Points, in no order, along strands that fork, close into loops and pass close to each other.
In the rows, 128 means zero.
Two points are linked if the straight distance between their rows is under 109. Some points are linked to none.
j853: [ 95 127 142 125 104 181  87 120 142 206 126 140 115  88 227 115 184 147
 112 145 137 129 155 105 147  71 173]
j925: [116 115 135 101 130  91 101 129 156 130 133 131 130 104 152  71 146 149
 109  99 132 151 117 184 117 108 140]
j667: [112 135 133 107 132 166  88 150 141 200 111 141 137  74 185 118 170 149
 101 142 144 136 149 154 149  83 147]
j294: [108 131 158 129 137 133 118 114 192 128 115 116 183 119 101 181 143 142
  87 166 126 151  88 139 115 101 132]
j701: [112 133 128  98 133  73 107 123 176  83 138 124 121 112 173  57 127 147
 132  60 110 159 110 191 142 137 134]
j753: [129 139 134 109 128 122 112  98 141 148  88 116 154 112 110 119 154 155
 131 119 143 172  79 158 113 128 117]
j470: [146 129 107  95 131 123 130 168 126 172  90 132 108  56 147  94 165 158
 122 106 166 141 127 187 146 114 120]
j749: [132  73 142 191 143 158 175  99 129 115 168 180 147 193  87 156 101 111
 140 115 143 151 130  73 115 145  88]
j997: [143 134 144 110 156 146 121 135 127  94 139  89 140 118 102 148 129 110
 142 132 117 102 118 135 129 131 118]
j877: [128 115 184  91 148 112  80 144 194  56  69 146 118 126 197 141 120 111
 130  82  95  85 123 135 177 101  85]
j397: [101 136  84 164  67  84 124 123 166 115 159 124 133 208 117  84  97 174
 106 129 131 140 171 114  83 142 166]
j947: [147 150 102  96 111 170 115 143 100 177  96 130  99  48 214  81 155 129
 130 148 168 104 161 143 177  98 134]
j285: [127 179 141  94 132 171 107 102 112 160 123 105 137  94 114 136 157 106
 113 167 155 132 139 135 145 137 135]
j361: [127 154 127 122 112 158 120  91  91 181 166 137 118 134  73 138 123 114
 146 158 148 135 144 102 108 147 106]
j210: [143 129 128 131 159 107 147 145 133  91 149  72 105 118 111  79 109 132
 130  96  96 120 109 163 127 149 131]
j569: [105 145 104  79 141 158 120 200 135 209 119 158 122  68 145 124 144 159
  93 120 124 134 111 210 173  94 127]
j919: [109  88 125 116 103 138  87 143 129 187 125 152 100  95 231  84 169 147
 119 152 144 102 145 108 135  78 188]
j488: [127 123 166 138 154 148 134 136 119  75 165 119 145 120  84 195 125  70
 127 134  98 110 115 113 158 143 126]
j562: [105 120 137 139  67  95 114  75 188 153 141 165 183 178 144 109 103 141
 117 160 111 185  92 101  85 125 120]
j83: [149 124 124 108 137 129 134  97 119  94 106 113 137 160 116 111 110 142
 205  93 134 155  92 123 122 140  98]
j142: [101 123 116 125 170 126 118 179 180 127 114 114 152 120 129 116 149 188
  81 119 108 154 102 184 119 104 140]
j72: [ 97 159 145 115 158 181 113 148 161 139  96 102 166 105  96 177 153 161
  89 147 144 146  88 157 146 115 127]
j756: [113 112  93 169 103 116 150 137 131 109 158 132 109 216 111  75  90 167
 136 122 150 128 174  98  76 145 155]
j939: [125 124 134  98  77  92 108  87 129 161  99 172 146 134 180  85 154 141
 166 108 146 175  88 131 105 119 136]
j520: [164 133 120 110 161 150 137 110  87 115 111 105 134 126  96 127 138 128
 178  89 120 151  75 134 125 163 106]
j839: [123  96  93 183 126 119 167 145 120 106 137 136 129 211 118 128 106 138
 131 122 134 114 154  98  81 144 142]
j807: [139  93  88 141 107 151 124 143  80 137 103 137  82 184 136  84 108 169
 173 146 169 101 161  83  79 125 160]
j124: [135 132 142 106 105  95  89 137 132 150 166  95 112  96 125  93 115 111
 109 170 120 113 164 155 118  97 130]
j492: [135 139 101 112 134  68 134 141 119 128 152  81  88 110 115  56 116 145
 124 103 121 128 144 173 105 137 126]
j155: [108 133 167 139 113 113 132 110 181 134 155 114 184 129  89 193 139  97
  74 188 119 112 120 128 119 113 132]
j498: [109 142 172  95  92  85 142  97 146 127 171 105  96 114  59 107  98  93
 142 105 108 151 118 155 149 139 106]
j410: [165  96 101 192 181 150 136 128  78 119 134 153 149 129 110 183 143 132
  99 126  97 118 119 103 109 150 145]
j717: [134  90  91 130 105 131 133 153 101  94 120 125 100 181 156 110  91 128
 176 142 161  81 171  88  97 120 124]
j954: [111 132 199 101 122 114 113  93 195  55 110 115  96 160 101 158  94  93
 153 101  59 114 108 122 185 135  89]
j730: [119 128 148 143 173 163 113 119  70  88 170 149 126  91  51 155 128  97
 125 121  84 155  91 111 184 164 135]
j208: [124 153 114 100 130 138 128 154 139 193  65 149 138  79 145 128 172 180
 123  95 164 170  92 179 151 120 113]
j559: [117 130 186  94 133  88  81 106 197  55 103 160 101 145 196 108 122 117
 147  52  69 104 116 142 163 132  97]
j2: [121 139 118 159 107 159 145 108 114 159 144 139 148 152 126 204 136  92
 109 193 137  97 187  80 107 120 138]
j145: [133  79 134 207 156 131 174 116 134 101 197 183 134 187  74 141  81 117
 116 108  95 168 144 107 157 142 103]
j631: [145 188 109  93 122 146 162 156 142 204  85 180 112  29 168 125 170 165
 119 116 179 164 148 132 178 124 144]
j630: [106 170 154 128 178 195 116 129 110 154 112 108 155  90  84 185 165 142
  85 156 145 142  98 140 144 162 144]
j85: [114 126 142 108 127  81  88 120 168  55 124 140  99 145 203  70 103 137
 149  56  87 123 124 153 142 138 123]
j355: [128 133 116  84 125 125 152 202 144 207 132 164 110  41 159  86 159 152
 101 107 154 124 126 188 167 100 128]
j426: [126  84 109 127 106 103 114 149 138  80  66 157 132 160 224 116 135 136
 140 133 137 103 128 107 127  85 171]
j810: [110 132 166 130 121 112 149  96 159 118 209 110 112 165  49 111  80 106
 135 131  95 148 119 135 131 147 123]
j372: [114 117 149 170 148 121 175 115 146 101 210 137 138 181  68 144  80 109
 123 124  86 134 127 121 139 150 124]
j198: [116 134 145 138  95 124 119 109 150 161 167 124 160 140 106 188 131  95
 100 203 128 116 172 107 106  94 137]
j831: [129 173 142  86  90 141 146  91 106 167 158 139 107 118  63 120 104  92
 164 129 162 142 143 112 150 147  89]
j408: [143 125 169 133 140 119 116 166  99 105 192  91  80 101  96 111  83  91
 116 140  96  50 156 116 145 135 112]
j255: [ 97 139 116 164  91  90 143  78 194 120 141 128 172 192 117 135  94 140
 104 147 105 177  88 108  83 134 122]
j511: [133 125 124 149 143 110 140 111 126 136 146  95 136 161  91 126 128 160
 127 139 106 144 106 122  78 151 141]
j594: [152 156 141  79  74  85 159 100 119 151 155 127  98  99  56 119 110 104
 175 103 138 156 129 140 160 144  92]
j826: [115 131  98 161 116  88 133 124 152 115 127 103 140 171 140 107 126 167
 111 142 111 135 135 120  75 135 163]
j653: [124 109 109 157  84 167 151 124 102 143 113 148 133 196 156 187 117  82
 141 175 159  88 198  71 106 102 137]
j57: [123 130 130 114 117  80  96 116 138 170 141 113 125 116 133  90 141 148
 113 144 126 136 142 145  95 111 142]
j815: [115 100 127 170 165 126 180 144 128  89 113 111 164 148 116 196 145  82
  91 124 118  92 109 141 121 129 133]
j487: [151 116 133 174 153 158 121 142  82 117 200 169 130 129  77 161  98  90
 110 139 104 107 160  83 151 137 117]
j802: [137  78  74 201 164 123 170 148  82 104 153 151 126 166 122 151 114 126
 103 109  98 112 144 111  98 147 139]
j746: [141 168 115 103 111 116 152 127 134 215  73 164 131  51 135 148 176 177
 116 113 179 191 110 142 153 139 134]
j264: [127  88 124 171 130 153 160 126 111 134 165 155 130 198 102 144 107 119
 145 136 143 127 156  76  84 133 113]
j178: [140 131 127 159 176 163 125 111  90 136 113 126 149 129 116 173 150 154
 122 148 126 126 103 106  91 168 142]
j637: [124 108 138 132 148 128 150 155 149  71  81 107 166 142 160 198 134  85
 116 129 132  86 128 143 128 105 116]
j758: [111 125 124 167 114 113 173  96 179 111 183 122 161 192  91 133  83 136
 116 138 105 151 107 115  97 154 120]
j147: [143  95 103 173 160 147 155 146  76 101 118 123 150 155 146 200 141  58
 102 116 130  83 131 122 112 134 119]
j690: [148 126 115  99 104 106  99 100 117 115  84 135 137 143 156  98 119 147
 190 115 144 154 104 130 110 115 117]
j806: [120 144 137 137 111 120 134  89 127 178 167 112 126 154  71 123 116 145
 127 158 129 143 121 114  78 142 114]
j665: [133 142 108 133 101 184 122 111 114 110  93 136 142 164 177 180 130  96
 165 171 156 104 184  71 119 109 138]
j845: [138 106  75 143 122 131 131 121  80 125 106 105  91 186 117  74 120 180
 166 116 144 128 128 105  71 163 147]
j519: [145 150 138 100  93 124 105  96 124 178  98 151 152  95 153 118 164 136
 146 120 162 170 112 145 132 113 116]
j709: [155 129 100 102 120  67 142 161 107 105 121  88  73  74 151  40 117 146
 142  91 141 106 123 176 141 132 110]
j589: [173 134 120  83 126  71 168 151 125 115 105 103  77  62 117  83 127 119
 145  79 145 125 122 167 161 146 107]
j827: [138 100 110 134 134 112 127 157 148  60  64 115 149 141 195 148 137 117
 135 130 134  98 136 128 119  94 138]
j260: [113 112 116 139 103  87 107 127 160  97 118 143 161 154 174  93 132 157
 122 135 120 146 133 129  88 106 159]
j874: [143 146 115 131 146 159 124  91  72 179  99 122 118 119 110 145 147 157
 146 139 144 142 110 111  87 172 130]
j579: [136 174 119 116 117 177 100 101 115 134 104 121 150 128 157 147 145 103
 143 170 154 126 156  98 135 114 142]
j549: [133 142 154 120 141 149 114 152 125  72  89 107 125 122 178 185 114  71
 130 143 139  52 160  95 163 121  96]
j381: [111 120 160 165 164 158 121 118  92  66 174 155 139  99  69 202 112  70
 113 132  79 129 112  91 206 143 128]
j445: [134 150 174 107 115 108  97 157 110 143 187  87  83  77  85 108 105  74
 105 158 124  83 162 140 144 121 123]
j329: [144 109 108 107  80 142  86 130  98 173 110 133  91  82 218  79 155 130
 145 147 163 110 165 123 152  92 155]
j384: [133 132 145 120 161 157 138 112  83 107 143 113 135  97  52 139 145 109
 153  94 108 150  75 137 170 177 117]
j290: [134 112 149 143 187 136 140 155 111  95 159  79 128 106  87 118 131 127
 115 117  89 122  95 149 127 156 134]
j573: [137  91  98 123  91 111 109 145 118  76  69 151 114 193 194 109 104 131
 173 143 154  92 155  81 116 101 154]
j319: [143 130 167 124 148 134 118 164 113  76 144 103  99 114 133 152  90  84
 127 137 112  42 152 110 160 130  96]
j856: [132 186  90 104 117 170 160 145 118 194  86 161  99  33 211  91 167 130
 128 128 183 146 157 121 188 106 146]
j304: [ 92 143 112 100 165 144 102 186 156 178 103 141 144 107 117 135 140 194
  85 121 114 148  83 207 146  88 130]
j941: [153 123  81 124 140 146 127 125  51 153 116 108  89 138 108 100 138 151
 164 121 134 121 127 122  89 162 128]
j857: [143 127 160 105 154 124 100 144 158  45  74 111 121 124 177 159 116  99
 138 112 117  70 141 117 170 110  93]
j555: [156 141 121 100 134 111 155 115 115 141  99 100 127 101  88 119 153 137
 153  91 142 170  73 157 124 157 119]
j872: [143  81  90 213 170 117 189 147 109  97 189 162 130 183 105 120  90 135
 108  97  81 138 162 125 137 153 121]
j123: [104 183 153 107 144 160 120 128 108 166 139 100 133  72  63 151 163 109
  93 147 140 137 110 139 139 154 130]
j865: [115 121 140 142  80  96 110  96 162 137 102 165 176 170 168 133 135 150
 126 158 123 162 108 105  82 104 147]

How many points has the smallest loop of links through each point below? Write - if it is on no loop.
j519 => 7
j285 => 11
j511 => 14
j749 => 6
j445 => 12
j758 => 13
j426 => -
j856 => -

A fork is a point with three links, a tip a point with one. Leave the first point through the second and follow the links. Name the first fork or tip that comes.
j815 / j637 => j802
j569 / j355 => j667
j709 / j492 => j520
j874 / j941 => j147
j667 / j853 => j142
j520 / j384 => j589
